Each row is a point on a landscape with many peaks, with its height.
A climber steps from a point to the highest of its 2 nearest points, and stops where none of them is higher. Distance is the straight distance between rows; heights are no part of it.
fif: [ -5  16  -3  -9   0  17  11  20  -2  -5  -7   9   8   6  12  18  -7 -13
   7  -5 -14   9 -10  -5  -8  -4 -13  -4  14 -12]  (h 48.4)
podad: [ -2  -5  -2  -4   4  -2 -24  -1  19  -3   7   7   9   9  -8  11  19 -12
  11   5  16   1   0  -4   0 -18   7  -4 -10  20]  (h 14.5)
Roku: [ 11 -14   5   9   1 -14  -4  -5   4 -10  -2  -5   7  19   8 -20 -11 -11
   8  -3  -6 -19   8  -7   0  24  13   4  -5   5]  (h 36.3)
Kuzaf: [ 32  -6  -7  -7  -5  -3 -12   0   0   2 -10   6   2  19 -17   6  -8 -15
  -5   1  -7 -17  -9  -3   6  16   7  -2 -16   5]  (h 42.3)
Rad: [-17  13  -4  17   4  11 -17 -15  -5   4 -11  -5   8  -2  -8  -4  -7   0
   5  -9 -15   9 -13   4 -17  13  11 -22   7   5]  (h 67.7)
ket: [ 16 -12  10   6   1  10  -2  -4  -5  -2  20  -3  -9  10  -7  -9  21 -18
  -8  -7  -2   3   2   3  -1   6  -8  -6   4  -8]  (h 40.8)
lemep: [  9  -9  -5   0  -1 -22   5 -15  10  -4   7 -15  -1   2  13 -27   2  29
  -6 -15  11  -8   1 -10  18  -5  19  11   9  -2]  (h 30.8)
lufem: [  8  -7   3   0 -11   2 -10 -12  -2 -14  -7 -14   5  -5  14 -27 -12  13
  13  -7 -12  -7   5  -8   7   1  -6  -9   7  15]  (h 0.7)
voka: [ 17   1  27 -15 -10   6 -14  -6  -3 -10  10  10   2  -6   9  -6   3 -26
  -1  -3  -4  -9 -13 -10 -10  -3 -10 -13   1  -9]  (h 57.6)
lig: [-14  -7 -10  -2   2   4  -7   3  18  -5  -6  -1   9  11 -20  10   0   5
   9  -1   2   8  -4   1  -3 -15   7 -13 -25  17]  (h 16.9)
Para: [-11   2  -7  15   0   6   0  25   0  16 -16  -3  -9  19 -11   8 -10  18
 -10   1 -26  -3   4  14   4 -12   4  -1 -15   4]  (h 41.4)
basi: [ 12 -11   9  11   6  -5  -2   1  -5 -13  -5   7 -21 -18 -16  -2  17   0
  -5  20  18  -3   3   2  -1  19  -3  18  -7 -10]  (h 67.4)
Pefis: [  9  11   6  -8   3  10  10  14  -6  -9  -9   5  16 -11  33   5   6 -19
   8   2   9  -5   3 -14 -14 -25 -21  15   4 -20]  (h 57.7)
talet: [ -8 -13  -2  -6  -3 -13  15 -12  -9  16  -8  -4   4   4   3  -1 -16 -12
  -2  -9  -1  10  -7  14   2   5   6  16  -6  -7]  (h 26.3)
gad: [  1  13 -17  -8  -2   3   2  15  11  -8 -18  -5  -2  -9   2   5   4  27
   6   8   0  -1  -8 -12  -7  -4 -18  -2  -6  16]  (h 46.4)
Luk: [-14  -2   6   0   2 -11 -14  -2   0  -4 -17 -11   0   0   1 -17   3  12
  18  -2 -14   0   5   1  -8 -15  -1   8 -19  24]  (h 4.8)
maf: [  8  -3 -12  -5  -1  16  -1   4 -14   8  -4 -20  -6  -8   3   0   8   1
  -2  -3  -6   7  13 -14 -18  18   3   6  14   3]  (h 29.2)
fufib: [  4   7   9  20  -7  10  -7  -3 -12   1  -1  13   2  -1   9  -5 -17  -8
   9  -3   0  13   6 -12  10 -22 -32   7   9 -11]  (h 43.7)
par: [ -9   3 -24   7   4   3  15  -8  -8 -10  -2  -5   2  -6 -12  -3  -1  19
  14  18  20  -3   0   6  13   0 -25  -4  13   1]  (h 27.9)
feben: [ -3  -4  15  -5  -1  -6 -25  -2   9  13  -8   3  24  -2  -2   9 -11 -17
   2  -3  -9   2 -15   5 -20  -1   7   9  11  26]  (h 41.9)
vese: [  8   4   0  11 -13   8  -6   1  -3   4  -1   3  -1   0 -13   6  -2 -24
 -15   1   8 -17  -3 -10 -17   2  18 -22   1 -10]  (h 44.7)
repen: [  3  19  13  -2   7  -1   4  23  -8  -3 -12  -9   2  -3  33   2   8  -8
  -6   9   0  -9  -2 -10 -18  -3 -14  11   8  -6]  (h 61.2)
Kas: [ -8  -8  -1   6   5  20  12  20   2 -16 -11 -11   4   5  -2   3 -16  22
   9   1 -16  15  13  -2  -3   9 -13   5  15  13]  (h 34.2)
tib: [  1   2 -13  -5 -10   8  -5  10   8  -6  -2 -13  -2   1   4   7  -1  20
 -15  13 -12   1 -19  10   8   0  -5 -20   5  -9]  (h 42.6)
gov: [ -7  14  10  -6  -2  -1  -4  22   3  -2 -13  -9   3   0  16  13   2   1
  -6   8 -10  -8  -8  -3 -15 -19 -13  -4   8  12]  (h 64.1)
zomis: [ 18 -19  -9  -7   0 -16   0  -9   0  -1   5  -6   3   5   2  -8  -3   1
  -3   2  11 -13  10  -6   7  23  14   9   1   0]  (h 34.3)
Dadom: [  2   6  -2 -13  12 -11   3 -16  -1   2  10  -7   8  17  -2 -11   9  -6
  -3 -16   7 -12 -20  18   3  28   4 -11  11   0]  (h 30.5)
sulib: [ -5 -22 -10 -16  -2  -5   3  -3  -1  11   6 -20  18  -7   4 -14   1 -12
  -7 -10  24 -18   7   1   1 -17   5  -3   9  17]  (h 9.2)
Nav: [  7 -10  -1   0   2   4  -7   6  -6 -12 -11  15 -11  -4 -22   8   6   7
  -4  23  -2  -6  -9  15   3  20   7  -1  -9  -7]  (h 64.8)
Gibup: [ -6  21  12 -11  -7  -4   2   0  -9   1   3  14  -4 -15  20  15  -9  -1
   8   3 -15  16   5  -4  12  -5  -6   3  -3  -8]  (h 52.7)
naram: [  9  -2   3   8 -10  10  -7   1  -6  20   0  14 -13  -5 -12  16   5 -15
  -6  -9  -6  21 -16  11  -1 -27 -15  10   2 -27]  (h 61.6)
Doto: [ -1 -10  15  15  17  -5   5   1  -4   5  12  -5  12  -4  -7 -15  10  -7
  -6   3  27 -14  -7  21  -1   7  -7  16  22  -2]  (h 44.5)
dun: [-16   5  13   1   1   5  11  15 -12   1  -8   2  -7   1   2  13  -1  -8
  -8  16  -5  -5  -6  11 -14  -1 -18  -6   5   3]  (h 66.8)
Vamo: [ -7  19  -7  -2   5  16   0   9  -1  -7  -7  -5  -2  -4   7  18  -4  10
  -6  10 -12  19 -12   4  -7   9  -7 -20   6 -11]  (h 44.8)
zunum: [ -9  -3 -13   1  15   0  21  -6 -14 -18   4   5  -4   9 -19 -10   4  19
   0  20  12 -17  -6  12  15  15 -14 -19   9   5]  (h 29.3)
Beb: [ -5  -4  -1   2 -13  -1  13  11   7 -18   0  -6 -17 -13   4  -6  -6  12
  -7   6  -1   0  14 -10   1  -8   7 -12 -16  -9]  (h 46.5)
leki: [-17   2  -9   4  19  10  21  22  -6 -10   5 -17   2  11   0   1   8  14
   8   9   1   6  24  -5  -5   8 -18   3  12  18]  (h 31.4)
Zoneg: [  8 -13  -8   9  -4  12  -1  -4  17   6  10  -9 -11   9 -18  -7  -8  20
 -13 -18  -6  19   4  -3  17  -8   2   0  -5   6]  (h 52.4)
risu: [-18  13   1  20   1   4  10  -5   3   1  -7 -12   2  -7   8  -7  -1   1
  11  -5   0   8  20  -9 -11  -6  -1  11   0  -4]  (h 33.3)
zoka: [  7   4 -12  18 -10  -3   1 -11 -12   8   0   6  -4   8   7 -12 -16   6
  18  -3   2  12  15  -8  32 -21 -37   6  -9  -2]  (h 41.5)
git: [ 15  13  -9  -2   8  -7  12  18   4  -4   3   8 -15   6  -7   3   9  29
 -11  -3   3  -6   7 -11   6  16   7  15  -4  15]  (h 52.2)
kuze: [-13 -12  15  21   6 -14   5   2  10  -8   0 -10   8   5   1 -20 -18   3
 -13  -9  12   1 -14   8  -8  19  -6  -4   3  21]  (h 47.4)
buzak: [  2 -21  18   8   8  -5  12  -7  -9   6  20  -2   1   8  -2 -12   2 -19
 -14  -8  13   0  -6  17   6  -1  -5   5   9  -8]  (h 42.8)
nomi: [ -2  -5   3  -5   8  -4  21   4  -8  -2  11  -5 -14   6  14  -1  13   0
 -13  13  11  -3   7  10   9   9 -10   2   8 -18]  (h 33.7)
zik: [  5 -20  -6   5  -4   3   8   2   7   5  12   6  -5   7 -11   5  -5   9
  -4  -5  10  13  10   1  20 -17  -2  19   5   5]  (h 49.3)
mokip: [  5  17 -11   6   5   1  10  20   2  -9 -16   5 -14   1  -1   5  15  17
   7   8  12  -8  10 -15  -4   2 -12   8 -14   7]  (h 49.5)
vun: [ -1   2  -1 -17   9  -1  20  -9 -15  -5  14   4  -1  11   1  -1  13  -9
  -9  -1  15 -11   2  18   6  20 -10  -9  11   3]  (h 32.3)
suvo: [  2   8 -17  -4  -1  -1  12 -15  13   1  12  -9  -1 -15 -10  -2   7  21
   1 -12  24   5  -8   1   9  -6  -7   4  15  -2]  (h 72.6)
lanin: [  6   8 -17  16  -8  -4  -6  -9 -12   6   5   5  -9   5  23   5   4   4
  15  16   4  16   9  -9  42  -8 -18   5  -7 -12]  (h 39.6)
tupe: [ 11 -13 -11 -14 -10  -2  -4   3  -3   8  -6  -5  -1  -8 -15   1   1   5
  -7   0   8  -8  -9   7   1  -4  -5   7  -1  12]  (h 48.3)
Les: [  2   7   7  24  -7   6   0  -3   5  -1  -3  -6   6  -8  -5 -23 -20 -16
  -7 -20   4   0  -2 -20 -26   8  -5  -5   2   3]  (h 52.1)
vunu: [ -8   2 -11 -12  -5  -1   0   7  10  -9 -18 -10   7 -19  -3   5   5  12
  12  10   3  -9 -12   0 -24  -3   7  -3  -4   8]  (h 43.3)
metob: [ -7   8   6   7   6   0   1  -5  26  -2  18  16   6  11  -9  10   6  -7
  12 -13   9  11  -5   7   9 -17   9  11   5  -6]  (h 57.3)
goluk: [ 13   9  10 -18  -7   3   6  15  -3  -6 -10  11   7   5  22  19  -2 -25
   1  -9 -10  -3 -10 -11 -11 -14 -11  -1  -8 -19]  (h 53.1)
gosu: [  1  19 -13  -1   7  -5  -1 -17   8   3  10   1  -7  -3   4   8  10  11
  -3  -7  16  16   0  -6  12  16   9  -6 -14  -1]  (h 65.6)
vur: [ 13   6   5   2  -7   7  -5  -3 -19  11   1  17  -3  -4   1  11  -2 -28
  -8  -2   9 -18   9 -26 -20   0  13  -2   8  -6]  (h 46.6)
Pup: [-13  12   0  -4   3 -10  14 -15  -3  13   1  18 -10  13 -12   5  -3 -19
  -7  -4   1   3 -10  24  15   6  -1 -14 -16  -9]  (h 79.1)
Fofut: [-14  -8   0 -11   4 -25 -16  -2  12   9  -9 -19   9   4   5 -18  -1  13
   5  -5  -1 -17 -10   9  -8  -6  10  13  -5  34]  (h 6.3)
gub: [  3 -13   0  -7   5 -13  20   3  17  -9  -5   0   0 -21  -6 -13   8   1
   7  -9   2   1 -12   2 -10  -6  -1  30 -12 -13]  (h 57.9)
mano: [ -7  -2   7  14   9  -1   5  18  15   9  -7  -7 -19  15 -16   8   6  18
 -19 -11 -22  14  -7   8  -4  -6   0   6 -19   4]  (h 38.9)
Tomot: [  3 -24  -7 -12  -1  -3 -16   4   0   2   0 -10  -4 -24 -10  -6   5  24
  -9  16  11  -9 -14  19  -4   0  -3   9  18  13]  (h 50.6)
kul: [ -3   9 -16   2  -4  -8   4 -21  17   4  11  -8   3  -7   6  -8  -4  12
  -6 -23  16   3   3  -7   6   2  14   3  -1   3]  (h 68.6)
buvom: [-17  -5  -8 -12  -5  12   8   6  15  -3  -3  -7  -4  -5 -15  17  -6   2
   3   1 -11  14  -6   5  -9 -15   7 -16  -8  -4]  (h 19.3)
ledi: [-18   1 -11   4  -3  -4  -7 -18 -10  -4   4 -15 -11 -25  -1 -15  15  15
   5  19  14  -9  12   1   5  -4  -1 -14 -10   6]  (h 26.0)
fuva: [-10  -2 -16  18   0   5  18  16 -11   9 -14   7 -14  16 -15   8  -2  14
   3   7  -1   0   9   8  12   5   1   5 -13  -1]  (h 43.8)
sasag: [-11  -4 -12  -9   6  14  -4  -7  -1 -13 -12  13   3  -7 -26  19  10   8
  23  23   0  -1 -11  20   7   6  10  -2  -3  -7]  (h 61.3)
ruz: [  9   0  -6 -13  -5  -1 -35 -20   2  17   2  -3  14   1  -4   5  -6  -4
   5 -12 -14  10   1  -1   1   5  27  -4   3  17]  (h 67.3)
vopin: [-18   3   9  12   8  -3   5  -7   1 -20  11  -8   4  -7   8 -21 -11  -8
   5   7   5   8  -6   1  -8   8 -29 -32  -7  12]  (h 66.9)
mebe: [  5 -20 -16   5  -2   2  27  20  -9   6  -5  11  -7  18 -14   1 -13  20
  -4   2  11  -6   7  -7  22  -7   2  19   1   5]  (h 46.3)
maz: [ -6   7  -5   1   2  -1 -10  -9  -6   1 -12   9   2   8   2  13  -5 -11
  -3   5   7   9 -15  12  11   9  -6 -14 -12   5]  (h 83.1)
zimik: [-31  12   6 -11  -6  -1   7   2   9   6   0  12   3 -16  -7  18 -17  16
  -3   7  -4   7 -13  18  -2  -1  11  -1   5   6]  (h 22.9)
Sovid: [-10  10  -1 -17  -3  -2  -4 -18  -1  12   6   2   3  -8 -16   8  -3   1
 -10  -3  -9  -5 -13  22  -4  21  17 -17   1   6]  (h 75.4)
sego: [  4   4  17   0  22  -9  10  15   6 -12   6  15  -1  20  -1  -1  17   1
   1  -7   2   2  -2   6   8   4 -16  24  -3   9]  (h 59.7)
tabo: [ 17   5   2  -3   3   0   5  18   0  -4   4 -10 -10  -6  -3  -1   1  24
 -15  -2 -10 -13  18 -13 -14  25   6  13   9  22]  (h 54.6)
Zuf: [  8 -14  -1   8 -11  24   4  15   2   4   9  -1 -18  -3 -21   5 -14  15
  -8  -6 -13  23  14  -3   5  -4  -6  -3   2  10]  (h 55.2)
baso: [  2   5   4   1   1  -8  10   5  -6 -14  -2   7 -11   4  19  -5  11  -5
  22  12   9  -3  23 -12  16 -17 -26   7 -22 -13]  (h 48.1)
Tov: [  1   1  12  10  10  15 -10   3 -13   1  15   4 -10   8   2   8  23  -8
   3  11  -9   9  12   8   4   2 -10   0  17  -7]  (h 38.8)
deku: [ 17  -6   9  -3  17 -15  13   7   7  -7  -5  -2   7 -13  -2  -9  10  -3
  -1   0  24  -5  -1  -9 -16  -2  -4  33 -12   2]  (h 61.8)
Tiruf: [ -5 -11  -9 -16   1  -9   6 -14  -8   9  -3  -9  15  19  11   0 -11 -17
 -10 -14   6  -5  -7  16   8  19   7  -5  13  -1]  (h 28.4)
voki: [ -6   9  25   8  15  -1   9  16 -10  -4  -1  14  -7  18  -4   0   0 -13
   0  -3 -12   3   2   8  -5  -1 -27   9  -2   6]  (h 63.7)
lagor: [ -1   3   0   4  -4   6   7  -5 -15   5  -8 -16   5  -6   6 -16   3   4
  13 -15 -11  -9  27 -11  -8   5  -1  18   9   5]  (h 31.2)
pelad: [  0   2  -2  15  -6  23  -5  11  -8  15  -1   7 -17  -3 -21  16  -2   1
  -8   1 -15  16  -4  -3  -7 -18 -12  -6   2  -4]  (h 58.0)
dage: [-30   1  -4 -13  -8 -10   8  -6   0  14 -11   8   9  -6   6  15 -20  -5
  -1  -5  -9  13 -12  23   3   1   5   5  -5  -1]  (h 24.5)
Voto: [-23  22  -6   5   2  -4  15   6  16  -7   8  -8 -11 -10  13   6  -3  12
  -7   7   5   7  20 -18   4   1   2 -11  -9  -4]  (h 48.2)
kizu: [  1  -1  14 -11  11  -3  -8  -2  -6  -3   7   2  26 -13  11  -4   3 -17
  14 -11  17   7  19  -7 -13   5   6  22   4  21]  (h 58.5)
tudut: [  2   3   9   6   3  -7   2 -10  -9   7  -2  18 -17   8  -7   8  -2 -22
  -6  -1  -3  16   6   9   2  12  10  -3 -26 -18]  (h 75.5)
Ruro: [-10  12  -2  10  -6   2   8   2  29 -12  10  10   1   3  -6   9  -5  14
   5  -5   5  -5  -6   0   0  -8  13  -5  11 -13]  (h 63.5)
Rugi: [-15  13 -17  13  -4   4  -4  -2  18  10   2  -4   6 -13   2  11   4  20
  -4   0  15   1 -16   4   0  -5   5  -2  18 -11]  (h 68.5)
Tid: [ 15 -12   7 -18  18   0 -10   5   8   5  16  -3  30 -11   8   6   9 -19
   1  -1  26   5  11  -5  -3  -3   8  31  12   8]  (h 54.7)
vuva: [  2 -12  10  -7  -5  -7  -3 -13   1 -17  -9 -13   7   7   8 -24 -18  12
  13  -6 -26  14  -6   2  14   6 -11  -6 -15   6]  (h 1.9)
venad: [  7  12  -4  -6 -11   8 -18  -1  -3   1   0  23   9  -8  18  20  -6   2
   5   3 -10  21  -5 -13  15  -6  11  -2   9 -16]  (h 55.3)
rik: [  9  -3  -5 -10  -4  -2 -18 -33  -1   8  -1  -4   8 -10   1 -13  -6 -11
  11 -22  -2   2   8 -15  -4   6  15   1  -4  12]  (h 64.0)
Vusug: [ -4 -10  -2   5 -12  -1 -15   6   5   8   0 -27  -8   5  15  -5  11  24
 -16   6 -15   4  -2  10   8 -15  -4 -19   4   5]  (h 40.7)
kaz: [ -4  -6  -7   2  13  11   6   8  -3   4  -2 -14  -7  13  -9  -4  14   1
   0  -2   8   5  17  -6  -8  14  -4  -1   2  19]  (h 29.4)
saza: [-10  -2  21   6  -2   3 -14  -5  -2   4   0   9   5 -14   7   1  -2 -14
   1   3 -15   5 -15  -9 -28 -15   7 -12  10 -15]  (h 57.4)
tedug: [  4  -3   1   5  12   3  11  20   5  -3   5  10  -9  34  -6   7  13   2
  -8   3   8 -11  -8   9   9  -4 -12   1   9  -4]  (h 55.1)
zakaz: [  5  -4  -5   4   0 -10  -7   5   2   7  -7 -12  -1 -10  -3  -8  -4  31
 -19   6   6 -17  -9  10  -2  16   9   5  19  19]  (h 52.3)
Zotod: [ 14  -2 -13  -4  -9  16  -6  10 -12  -2  -9  10   0  23   4  13  -6  -2
  -4  16  -8  -7  -7   9  19  23   0 -12  -3  -9]  (h 47.5)
rodo: [  5   4  14  -4  -1 -11  22  14   3 -11 -10  10  -8  -9   4  -5   3  10
   1  -3  -3  -7 -13  11   1 -12 -17  26  -1 -18]  (h 53.9)
Raru: [  9 -15   7   0 -11  11  -4  -2   3   4  10  -8   4   5   1  -8  -8 -23
 -15 -19  -4   1 -10  -4  -9 -19 -15 -15  10   3]  (h 69.5)
zam: [ 18   4  -1  -4  -5  -5 -12   2  -4   4 -16  12  -5  10  -4   9  -1  -9
   0  -4  -3  -9  -8  -1  -3  -3  -6  16 -11   0]  (h 45.3)
sini: [ -4  -8 -10  14  -1   3   0  12  11   4   7 -22  -4   7  14  -4  -4  27
 -11   1  -8   8   9  -1  19 -13  -5   1  17   4]  (h 39.1)
tuz: [  7   0  -4  -6 -20   5  -8  -4   0   9   4   7   2   8   7   5 -14 -25
 -11 -14   4   8 -13   0   3 -14  -3 -21  -2 -16]  (h 74.0)
Kape: [-24  12 -15 -14 -14  10   5  -2   7   8  -7   0   5 -18  -1  23  -6  21
   4   8 -16  12  -6   8   8 -13  18 -13  -6  -5]  (h 21.3)
Zarum: [ -9  -4 -21   7   0   9 -12  -7 -12  -1 -15   4   4 -10 -18   1  10  18
  23  21   2  -7   3  13   3   7  21   7  10 -10]  (h 57.8)
fupag: [ -2  -3  -1   2  -4   0  -4  -5   1   6   6  17   7  16  -5  18  -1 -22
   5  -9   7  -1  -1   4   2   0  19   9   9  -1]  (h 52.0)
rino: [ 15  -8  -9   3 -16  10  -8   8 -13  -3  -7   0   1  13   7   4 -14 -15
 -14   7   7 -18   3  -9   1   9   6 -23   1 -11]  (h 44.6)
mogez: [ -2 -25 -16 -16   8  -6   3  -2  -2   9   2 -14   3  11  -7  -7  10  -9
  -2   2  30  -8  11  -8   4 -18  -6  -7 -11  24]  (h 10.5)
Gipe: [  2  16  -9   2   5   4  22   8  -1   8  11  -3 -20   8  11   7  16   1
  -2   6   1   9  10  -1  15 -10 -20  -3  -3 -24]  (h 35.3)
pif: [  1  -6  19 -14  -5   1   9  -6 -10  -5   3   9 -11  -4  -6   0  -4 -21
   1 -11 -22  14  -1  10  -8  14   2  -6  -8 -19]  (h 71.8)
vivov: [-20  26   3   8  -6  -2   7   6   3  -7  -7  15  -4  -1  14  12 -23  10
   2   5  -2   9   2  -4   8  -3   5 -11  -7 -10]  (h 50.5)
pasul: [ -2  -3   2 -21  -3 -14  -6 -17   2  14   3  -2   4  13   1   2   8  -6
   4  -3 -10  -3  -5  19   9   6  18  -7 -14  11]  (h 71.7)
Mokeb: [ -4 -11   3   4  -1   6   9  20  16  -8   9 -17   1   1   2  -4  -7  23
  -5   2  -9   1   7  -4  -4   2   4   9  19   6]  (h 37.0)
tos: [ -2  14 -15  -9 -16   8  -5  -6  -5   9  -9  15  12   6   9  17 -17 -14
   1   1   5  -7  -9   0  14 -14  -3 -17   2  -3]  (h 78.5)
fozuv: [ -3  11 -13   5   6  15   2  11  -9  14  11  -3 -13   0  -2  18  26   4
  -1  17   8   8  14  -1   5  -4 -16   3   8   0]  (h 37.1)
bimos: [-13   2   0 -12   6   5  17  -3 -14 -18  16   9  -5  16  -4   1  14   4
   6  20  -1 -15   7  19  20  11 -17 -21   1  -2]  (h 30.7)
Vos: [ -2   5  -2  -3   1 -15  19  13   1 -13  -8   8 -14   1  11   0   8   7
   4   9   9 -13  -5   5   7 -18 -20   3 -21 -17]  (h 51.0)
zusud: [  6   5  13  -8  -3  16   1   3 -17  -1  -1  10   6  -4  -1  -1   3 -19
  13 -10  -6 -22  19 -18 -20  -8  10   4   9   0]  (h 48.6)
Zovan: [ 21  -3  31  -4   3 -10 -12 -10   2   4  12  15  14 -16  -1  -9   4 -30
   0 -15   2  -7  -6  -3 -15  -7   4  24  -5  -1]  (h 45.4)
leke: [-23  -3   5   2  -6   7   4   1  -5  -3   1  -6  -1 -11   4  -5  -9  -8
   1   8   2  -4  -1   4 -12  -7 -15 -25   6   5]  (h 69.2)
Lol: [ 18  13  13 -23 -18  13 -12   1 -21  -2  -6  26   1  -5  16   3  -7 -18
  11   1 -15 -18   7 -22  -8 -16   1  -6   8  -9]  (h 51.4)
lom: [-11  18   7  21 -10 -10  -8  -9  -3   1  -5 -10  -9 -11  20 -13  13  17
   1  11  -4  -7   7  -1   3  -7   9  -3   6 -17]  (h 36.7)
dafu: [  8   8  13  26  -3  -6  -1   0   5  -8   1   6   2  11  -4 -22 -20  -7
 -15 -20  10  -5 -14  -3 -11  13 -15 -12   5  11]  (h 49.8)
vadu: [ 10  -8  -1   6   4  -8   2  10   7  -7  -9   1  -2  25 -11   1  -3 -11
  -3   6 -14 -14   5  -5  -7  30  19   5 -17   1]  (h 39.0)
Mam: [ 12 -11  -3  -9  -7  -3   4   6  13 -16  -5  -7  -8 -12   1  -3   4   5
  -3  10  -6  -5  -5  -6 -15  13   9  -4 -10 -10]  (h 44.3)
meko: [-10 -13   1   0   8   5 -12  -5  11 -10  10  -4   5   7  -1  -9  24 -11
  22   1  15  -2  24 -10   4 -16   1  -2  -7  13]  (h 12.8)
pemi: [-11  -6  20  14  -2 -12 -15  -3   7   1   3   4  15   6   8  -6 -15  -9
  -4 -10 -10   8 -10   6  -5   9   7  -2   9  17]  (h 44.9)
falug: [-18  -9   3 -12   6 -16   1  -6   5  20   4 -16  19   6   3  -7   1  -3
  -5 -14   4 -13   1  15   1 -17  17  12   7  16]  (h 7.9)
bodu: [  0 -17  15  -3  28   1  -2   8   4   6  23  -4  18 -24  -7  -5  15 -10
  -6   1  21  11   1  27  -9   3  -4  25  19   7]  (h 47.3)
ruv: [ 15 -12   3  21  17  -7   9   2   2  -3   4   1  -7  -7 -11 -10  11   3
 -12   1  32   5   0  -4   1   1 -15  28  -5  -6]  (h 64.9)
fibur: [ 21   0  -6   7  -2   8   2   8  -1   2   9  -6  -6  -6 -23  -1  -5  14
 -13   2  -7 -16  11  -7 -13  32  22   0   6   4]  (h 56.7)
ral: [ -5   3 -12  -7 -12   3 -22   0   4   8  -9  14  16  -5  12  20  -3  -2
   2   7 -15   8 -12 -16  -4 -15  30  -9  -2 -15]  (h 58.7)
loku: [ 13 -36  11  -6  11  -3 -17   2  11   7  24  -7  22 -20  -3  -3   5 -17
  -2   1  14  13  -8   9 -12  -1  13  20  19   3]  (h 50.4)
pafo: [ -9  20 -10  15 -11  -7  -7 -19  -3  10   1   2  -8  -7  19  -3   9  10
  15  10   7   6  12  -2  21 -15  -5  -6  -4 -19]  (h 38.1)
nubib: [ -4   7  21  21  -1   3   1  -6  -3   1   2  -2   2 -17   3 -12 -12 -24
  -5 -20 -13   7 -11 -10 -38 -10   1  -6   5 -16]  (h 55.0)
kamo: [  5  12  10   0   2   8  -4   1  -9   7   6  19 -10  -8  12  16   2 -17
  -1  -5 -15  29 -11  -1  -4 -28 -18  -3  -2 -34]  (h 65.3)
boko: [ -9  10 -14  10   5  -9   7 -14 -14   2   4  -5  -7  -9   2 -14  -4  18
   4  14  20  -7  15  -9  18  -5 -21  -3  -3  11]  (h 26.8)
lado: [  0 -12  -4   1   6 -10  -8 -10  -4   2   1  -6  -8  12 -10 -12  21  -5
  11   8  13 -14  13  -2  15 -12  -4  -8 -16  17]  (h 11.6)
Zisu: [  2   1  19  -8  -7   1   3 -14 -12   7   0  10 -12 -19   5  -2  -9 -23
   4 -12 -26  28  -2   0  -9 -15  -1  -4 -12 -30]  (h 68.7)
pugak: [ 11   1  16  -6  -1 -13  -1  -7   0   5   5  17  12   6   4   2  -6 -38
  -1 -13   7 -13  -6  -4  -7   6  14   9 -10  -4]  (h 48.0)
zuta: [ 26 -13 -10  -5   6 -29  -5 -10   3   6   3 -12  -3  16  13 -19   0  26
  -3  -4   3 -20  -1 -16  16  13  21  10  -3   2]  (h 32.5)
tisaf: [  0   2   9 -14  -6  -5  -8  -8   0  -5  -1   0  13 -10  19  -2   1 -17
   8  -2  -6   2  -1 -16 -10  -3   4  -8   2  -5]  (h 60.4)
lero: [  1   7 -14   1   7   5   6  -2   2  -7   8 -11 -11   4 -16   5  -2  21
  -6  -1   1  17  16  -8  13  22  12 -12 -16   8]  (h 62.8)
Vup: [ 12   6   1   9  -7   7  -5  -8 -19 -11  -1  20  -8   1  12   0   2 -18
  13  16  16   4  19 -18  13 -15 -28  -1  -4 -12]  (h 46.0)
Nekeb: [  6   9  -7   6   4   6  -3   6   5   6  -5   0  -2  -2 -17   5   1  11
   0   2 -16   9   7  -7  -1  20  25   5  -4   5]  (h 59.6)
kefom: [  9  -7  -5 -11  -3   0 -32  -9  12  16   6  -5  18   1   2  18  -2 -17
   7   0 -18  -4  -6 -19  -6 -12  32 -10   7  -1]  (h 63.1)
kag: [ -4  -2   4 -13  -3   2  -8  -5   9 -14 -14  -8  12  -5  -7 -10 -10  16
  17   3 -28   6   5   4   5   2  12   0 -23  15]  (h 3.4)
nuleb: [-18  14   6  -5   8   5   3 -14   9  -6   0   0   6   5 -16   1   1  -1
  11  -2 -22   8 -14  20 -11  20  15 -17  -2   4]  (h 71.6)
Leso: [ 25  -8  19 -11  -7   8 -20  -4  -9 -10  -2  15  13 -11   5   1  -8 -17
  11   5 -26 -18 -12 -19 -19  -4   5 -10  17 -14]  (h 54.4)
Tam: [ -1   5  14  25   4  -6   2  -8   6 -10   5  -6 -12 -10   2 -18   6   5
   0  -5   4   0   7  -2  -5   4   5   9   1  -8]  (h 35.1)
ferav: [  9   0 -18   6  -5   3  -6   4   8  -8  -8 -14  -1 -13 -10  -3  -6  35
  -9  13   1 -19   2  -6  -4  20  25   0  10   4]  (h 54.3)
tokug: [  3   4  -6  -5   8  11  12  19  -4 -10  -6  -5  -4  30  -3   6  10   9
  -8   6 -11 -16  -1  10   7  15   1 -10   5 -12]  (h 51.1)
zis: [ -2   1  -8 -14  -2 -22   4 -20   9   9  -2   4  -1  21  -2   1  -4  -3
  -4 -11  -5   3 -17  14  22   2  10 -13 -23 -12]  (h 74.9)
Feras: [  4  -1   6   0   5  -9 -11 -19  -9  14  -1  -2   9 -21  -2  -7  -6 -13
   7 -13  11   4  16  -6 -10  17  17  21 -11  19]  (h 61.4)

Where does a climber stop that starts at each point below?
buvom => ruz
bimos => ruz
vuva => ruz
maf => basi
kaz => leke
Para => Pup
Mam => ruz
mano => Pup

Call two points neighbours if one is among the 2 nearest of the other. Go from one point of each pair to the other, from neighbour to neighbour, staying as high as possible. Name the lowest point that can't be avoided.
tisaf / ruz => vunu
basi / suvo => maf
maz / Sovid => pasul
suvo / leke => Zovan
leke / tisaf => kuze
